Each row is a point on a landscape with many valleys, with its height.
From any point a ball rolls to the lowest of the 2 points nearest to it. It stops when none of these is lower. Distance is the straight distance between rows; heights are no part of it.
k988: [134 129  98 106 106 137 158 146 200  92 127 121 123 139  99 142 161  91
 104 159 161  68 137 155]  h=274
k865: [149  99 110 123 164 153 114 133 101 158  82 106 105 103 123 127  87 149
  95  95 100 110 135  88]  h=285
k219: [ 94  92  72 102  96 113 110 110 134  89 196 147 130 120 132 173 147 104
 143 139 133 123  96 145]  h=482
k704: [191 145 128 112 115 132 102 107 112 133 150  84  89  91 146 151 114 167
 131 191 140 149  87 136]  h=472
k108: [117 191 117 126  84 131 112 140 177 104 125 116 124 144 161 105 155 117
 136 168 141  99 150 152]  h=616
k257: [115 105 175 150 169 149 143 167 146 153 137 170 161 153 116 104 131 142
 128  78 164 160 133 115]  h=229
k852: [148  84 135 155 172 137 150 125  94 152 108 134 121  96 107 133  90 107
 131 103 105 135 127  90]  h=331
k155: [108 122 112 123  85  99  93  87 126  75 209 110 139 122 141 183 157 115
 169 141 134 176  91 140]  h=447
k126: [152  48 101 131 122  90 160 126 163 104 110 115 165 164 129 146 136  63
  91  95 156 118 104  86]  h=160
k490: [147 212 124  96  72 172 134 105 156 145 136 105  76 117 152 129 149 178
 154 180 132 139 140 143]  h=534
k652: [114 162  65 143  96  93 124  94 135 138 130  73 108 122 142 171 120  91
 125 169  98 113 129 160]  h=575
k916: [120 137  82 171 106  85 167 108 108 127 147  89 133 129 128 142 140  81
 133 163 136 159 122 155]  h=559
k576: [179 164 130 110  98 172 124 115 135 128 124  85 108 108 142 124 111 189
 143 173 140 127 135 156]  h=503
k629: [144 162 128 133 128 117  98 121 149 104 149 127  74 137  97 120 163 158
 141 190 153  90  65  83]  h=185
k422: [113  84 169 113 194 155 159 115  84 160 120 105 124 132 156 154  76 140
  88  85  94 153 150  89]  h=410
k690: [153 121 133 139 134 131 105 125 100 145 121 115 124  98 139 156 122 141
 104 156 161 139 129 136]  h=432
k91: [123 144 130 134  62 115 145  99 119  98 216 104 117 126 125 147 146 142
 157 146 129 178 131 155]  h=411
k991: [117 164 127  96 129 137 105 199 182 155 114 177 155 145 147  49 147 120
 132 134 168 132 113 108]  h=719
k567: [142 209 136 143  47 124  98 109 116 118 148 142 138 136 147 102 141 154
 198 139 103 154 142 150]  h=492
k778: [127 203  98 118 103 132 104 168 167 153 123 164 139 103 135  65 162 141
 172 152 139 116  79 104]  h=699
k344: [155  55 103 117  84 137 129 117 194  95 128  99 187 133 147 150 138 105
 103 132 165 123  82 149]  h=548
k312: [118 174 148 121 119 136 106 142 132 115 149  88 109 162 163 108 143 160
  90 151 162 111 153 156]  h=579
k505: [122  75 136 141 125  94 123 139 118 121  93 138 160 129 112 164  87  87
 114  75 101 102 165 131]  h=359
k965: [142 157  99 135 136 147 141 158 197 110 139 142 118 130 127 100 185 142
  99 167 185  81 113 141]  h=350
k640: [ 96 220 100 131 129 104  96 144 122 164 123 124 114 106 150  46 139 193
 167 125 116 116 123 170]  h=665
k958: [162 143 141 143  72 135 119 146 115 124 134 164 135 137 118 109 125 126
 175 130 117 135 143 155]  h=522
k143: [100 137 135 115 124 130 142 138 127 108 145  81 111 166 142 132 120 121
  89 128 127 135 135 138]  h=545
k542: [139  63  69 106  77 123 115 129 174  73 185 132 168 116 133 148 143 106
 117 143 146 132  70 172]  h=517
k148: [117 138 133  81 165 173 122 195 196 168  88 177 157 118 141  87 125 118
 123 105 166 135 150 106]  h=741
k48: [156 105 162 120 158 132 186 121  64 136 122 119 115 110 106 121  72  93
  94  63  67 101 177 137]  h=566
k502: [172  74 138 144 100 135 127 157 129 113 132 187 168 148  95 121 115  98
 165 117 113 144 113 130]  h=549
k833: [127 160  83 122 103 105 132 119 183  76 156 121 117 134 136 121 188 130
 129 201 139  67  60  97]  h=255
k290: [166 111 133 121 148 149 117 178 128 117 112 112 112 102 133 130  85 146
  97 111 123  70 105  97]  h=233
k487: [105 107 168 114 197 142 168 133 101 181  78 159 155 118 122 122 130  81
 106  74 127 139 182  99]  h=280
k3: [153  92 118 124 102 137 131 152 152  94 151 170 137 136 119  90 153 110
 125 119 159 128  99 116]  h=572
k184: [110 111 109 108 153 119 129 179 192 143  97 143 117 127 122 119 141  79
 118 118 128  99 138 119]  h=95
k54: [126  78 187 171 202 118 164  95  42 146 122 144 139 112 123 155  76 125
 132  99  56 152 156 130]  h=509
k768: [ 90 178 110  97 113 156 112 133 131 150 107 148  94 138 147 125 133 123
 158 149  96 151 157 131]  h=608
k968: [111 157  91 116 111 138  87 125 188  89 143 136 120 102 149 160 165 142
 120 184 145  81  89 121]  h=267
k535: [123 178 123 152 107 114 128 109  88 146 148 105 117 118 128 116 144 155
 190 141 120 182 125 135]  h=462
k269: [122  86 107 107 122 113 140 157 148 119 116 133 155 149 124 134 127  52
  93 129 118 130 105 111]  h=136
k86: [ 92 117 162 177 211 150 172  93  57 163 121 128 116 136 121 130 110 160
 162 108  76 188 149 133]  h=467
k696: [132 226  90 124  77 146 108 112 219  78 131 117 142 124 169 134 171 118
 153 199 126  64 129 142]  h=606
k521: [126  60 138 139 170 116 146 148 156 123  94 127 177 146 130 125 144 102
  96  82 159 128 132  73]  h=72
k458: [146  63 174 150 165  83 172  97  54 127 130 132 147 122 107 161  89  91
  90  76  60 100 174 113]  h=540
k469: [112 161 109 157 158 115  97 154 154 146 146 118 147 121 147  77 163 179
 146 118 189 124  97 136]  h=457
k827: [104 100 150 132 148 122 128 166 113 136 120 165 155 141 131 118 111 112
 144  87  99 145 161 141]  h=306
k708: [131 127 148 122 100 108 116  88  95  94 141  71 106 163 145 189 106 150
 139 156 110 183 109  95]  h=414
k424: [136 123 133 140 165 123 107 158 159 143  81 141 113 108  91  97 142 127
 117 107 147  89 149 108]  h=162
k73: [140  48 114 126 122 124 128 101 158  85 136 118 113 134  99 177 140 152
  94 117 166  83  99 118]  h=286
k999: [145 149 158 134 148 180 127 133 126 171  84 153 124 120  94  96 132 202
 144 106 167 138 120 113]  h=262
k714: [153 101 113 136  69 107 152 109 164  96 131 113 133 153  82 150 143  95
  97 149 149  81 145 153]  h=330
k275: [124 186 109 115  65  84  97  86 105 100 152  82 100 127 150 156 122 124
 145 183  79 139 109 139]  h=544
k841: [ 98 180 159 117 161 144 123 153 118 204 100 171 127 107 118  25 122 173
 154  96 135 153 110 129]  h=351
k495: [ 90 143 104 104  93 143 127 130 122 136 133 126 128 169 149 142 110  99
 134 125  91 169 144 132]  h=582
k678: [115 149  76 106  89 125 111 122 183  98 129 117 126 132 148 178 147  93
  87 194 135  58 117 158]  h=184
k486: [ 92 120 161 124 151 138 132 132  86 124 171  77 118 153 150 146  93 144
 127 107 118 180 128 133]  h=505
k56: [149 172 145 137 168 148 140 126  85 203  80 133 118 107  98  50 105 196
 152 113 139 144 130 130]  h=313
k384: [118  92 156 130 166 136 141 124 135 136 145 154 139 166 103 110 152 146
 126  96 182 164 103  66]  h=134
k309: [131 208 116 104  53 113  85 103 131 104 179 105 124 120 176 137 143 120
 177 162 100 138 128 153]  h=520
k568: [113 148 149 119 180 126 185 139  91 155  71 124 103 126  99  88 104 100
 103  63  75 100 205 130]  h=591
k443: [171 128 184 125 116 157 107 133 118 159  85 140 114 147 110 101 126 171
 112 132 166 102 121  82]  h=189
k391: [135 100 117 139 175 153 162 129  63 184 103 133 108  68 113 101 102 136
 133 107  88 137 154 145]  h=367
k556: [139  62 134 135 148 134 115 110 132 102 140 129 109 138 103 153 141 166
 108  98 171 126  79  68]  h=227
k614: [135 142 115 173 145 116 145 137 159 118 140  88 118 118 116 107 162 159
 114 146 190 115 110 122]  h=413
k628: [115  96 179 126 163 151 169 116  80 124 155 111 100 154 134 170  81 112
 116 108  93 164 163 130]  h=463
k255: [107  64 153 133 189 127 171 128 116 147 113 177 185 128 107 170 133  59
  97  73 108 139 181 118]  h=196
k924: [157 134 125 151  56 117 150 108 133  85 175 100 112 141  97 136 149 116
 125 154 147 131 131 166]  h=375
k75: [112 140 108 108 112 161 103 121 139 152  69 162 112 124 120 149 124 123
 143 125 115 130 192 157]  h=633
k950: [167  82  95 100  76 110 118 153 188  52 166 145 149 153 120 117 160 112
 108 160 148  95  86 142]  h=546
k917: [126  74 169 138 139  90 155 111  91 117 118 166 198 147 128 183  73  56
 121  92  87 125 160 157]  h=417
k158: [ 98 121 123 156 153 115 103 195 131 117 130 137 154 118 144  82 122 137
 142 103 155 129 131 157]  h=490
k619: [ 87 193 123 115 146 133  75 144  93 166  87 124 108  99 166  72 108 195
 157 117 116 136 134 145]  h=651
k189: [124 231  91 121  97 157 121 103 200 116 139 111  92 111 141 133 154 172
 159 198 115  88 119 134]  h=569
k825: [148  63 148 149 135 102 153 118  83 123 131 127 191 131 143 148  89  45
  92 127 110 150 128 149]  h=474
k789: [104 140 133 174 166 110 143 122  70 144 122 118 105 126 115 119 117 164
 165 105  96 175 135 149]  h=431
k385: [136  82 137 121 125 107 112  94 109  97 130  97  99 138 121 208 100 136
 103 110 113 134 104  91]  h=374
k64: [168 123 149 124 124 130  93 120 136 114 106 131  83 138  99 136 152 176
 109 158 176  75 120  71]  h=110
k23: [126  55 105 111  90 104 101  69 148  88 137 109 131 155 115 222 119 133
 110 136 140 127 100 116]  h=336
k456: [109 178 148 120 143 158 103 119 101 163  81 140 104 143 145 111 107 165
 160 113  99 163 149 119]  h=631
k689: [103  72 186 155 192 105 137 119  68 126 133 163 154 126 108 149 135  84
 115  61 124 141 181 123]  h=105
k489: [111 231 120 113 134 112 118 143 164 170 131 161 142 115 134  35 166 165
 157 132 152 114 113 146]  h=682
k918: [130 138 128 119 149 135 103 128  63 176 118 138  95  69 122 128 110 165
 137 144 115 143 131 157]  h=396
k68: [125  92 126 147 101  86 131 106  87 112 168 126 158 142 124 142 122  57
 121 150 127 162 106 156]  h=521
k670: [102  90 158 119 220 168 177 114  76 188  87 164 143  99 144 142  89 111
 109  72  67 157 177 100]  h=347

Where does a ball stop that starts at each point below?
k489: k689
k189: k184
k708: k384
k628: k689
k391: k184

For each start below, name every point that the ball comes to, in order.
k696: k189 > k490 > k576 > k704 > k690 > k918 > k391 > k852 > k865 > k290 > k424 > k184
k991: k778 > k489 > k640 > k619 > k456 > k768 > k495 > k143 > k486 > k628 > k422 > k670 > k487 > k255 > k689
k312: k143 > k486 > k628 > k422 > k670 > k487 > k255 > k689
